A landscape with many peaks, sampled at points; each row gives a point and its height.
From any point a climber steps to the highest of the 4 points nearest to it. It stops when none of these is higher. Distance is the straight distance between rows; heights are no part of it.
karu height 4.84: [159  92  51 146 138 144 114 134 126 142  70]
Gud height 6.78: [ 99 133 186 174  92 154 134 113  94 143 130]
Tomi height 3.40: [ 91 146 130 157 144 118 134 131 105 116 162]
betap height 4.81: [147 112  87 115 113 138 114 135 146 139  78]
Tep height 6.21: [107 138 200 146  87 165 136 130 140 129 146]
sudev height 6.90: [108 131 163 154  93 155 125 120 128 138 111]
tib height 3.67: [109 136 134 135 125 129 129 128 142 129 132]
kuge height 7.37: [104 137 152 163 102 143 115 110 114 132 117]
kisum height 6.65: [ 93 136 161 181 101 133 125 107  72 143 135]
ginis height 4.25: [128  95  73 190 126 138 108 129  83 136  72]
digif height 0.59: [170 130 126  49 176 107 133 144 178 129 172]
vude height 4.14: [166 121 114  58 126 114 132 136 184 139 114]
gufe height 4.26: [112 130  89 148 181 110 121 124  93 108 150]
Riv height 3.72: [153 127  91  80 177 113 125 129 163 135 143]
gelig height 5.88: [ 97 142 167 187 142 130 155 124  73 125 199]
gose height 3.22: [ 99 136 111 148 169 116 141 131 104 109 173]
fili height 2.45: [120 146 178 117 124 139 144 152 180 101 175]
pipo height 3.26: [183 123 147  26 135  99 134 153 198 131 141]
vibav height 1.26: [139 138 123  84 149 124 129 139 179 123 145]
rasev height 7.69: [122 130 167 114  73 148 129 138 173 128  82]
mavur height 4.97: [156 121 115  76 101 124 134 139 178 129  89]
Tenez height 5.92: [ 98 143 197 164 115 149 139 131 112 135 162]
safet height 4.85: [143 127  62 104 178 107 122 128 133 131 128]
mupo height 4.30: [193 116 144  52  83 105 143 152 201 141  87]
sigi height 6.63: [105 132  93 145 154 122 117 124 110 115 131]
Nife height 7.62: [ 97 141 144 187 139 115 137 107  42 128 166]
pulub height 6.96: [101 129 163 122 117 134 137 136 154 115 148]
kel height 4.62: [166 111  97  99 109 134 128 144 167 145  67]
Pul height 4.22: [ 99 128 102 173 151 112 122 115  60 113 139]
Ragag height 1.69: [185 128 159  32 158 108 135 145 191 127 176]
Viru height 3.66: [151 136 150  60 120 124 139 144 197 112 140]
nove height 4.44: [140 120  62 126 158 122 118 128 128 128 101]
goraz height 4.73: [ 90 146 168 168 129 139 141 130 112 122 174]
tilo height 6.67: [105 127 180 185  78 144 123 102  85 154 112]
sorov height 6.45: [ 90 138 154 189 125 127 134 109  60 140 155]
ruga height 4.50: [185 119 123  45 105 107 135 146 186 143 103]
sul height 0.99: [182 135 173  50 143 120 142 165 207 113 179]
mudat height 6.03: [108 130 139 194 122 121 132  97  28 140 134]
semos height 6.64: [116 127 137 140  88 149 114 116 129 133  89]
rilu height 1.27: [144 134 164  80 135 130 139 152 188 107 165]
rolas height 5.35: [108 126 106 191 113 140 112 108  63 130 103]
gigo height 4.68: [112 115  80 178 131 122 110 119  59 127 103]
guseb height 5.91: [ 97 125 126 191 130 107 137 107  18 130 141]
nomon height 4.15: [138 126  84 118 145 123 116 130 141 124 105]
dugar height 3.64: [134 139  96  97 187 112 128 134 145 122 165]
Fotaz height 6.66: [121 132  86 102 181 115 117 119 131 114 139]
sif height 5.86: [144 131 150  78  98 130 138 140 191 123 107]
Kopad height 5.06: [116 137 187 116  99 147 145 142 164 112 141]
pozog height 4.64: [125 116  74 155 133 135 111 116  96 133  92]
fid height 0.34: [137 144 141  95 163 122 143 138 168 111 184]
Tal height 5.89: [124 128 114 127 108 143 122 121 130 129  97]
Folev height 5.11: [131 113  78 141 116 145 113 129 128 127  75]
lafi height 4.79: [131 112 135 211 107 116 113  85  10 145 113]
moz height 6.02: [113 110 116 178 108 147 107 106 100 135  88]
pedir height 4.32: [148 118  90 101 139 125 119 130 152 131  96]

For each start below, name every point that the climber comes to, in order.
fid => dugar > Fotaz
karu => Folev > Tal > semos > kuge
sul => Viru > sif > rasev
rilu => Viru > sif > rasev

Two climbers start at each pair of points below. Name the first point that both come to, or write none.
nomon / vibav => Fotaz
pipo / mupo => sif
goraz / Tep => none
gose / nove => Fotaz
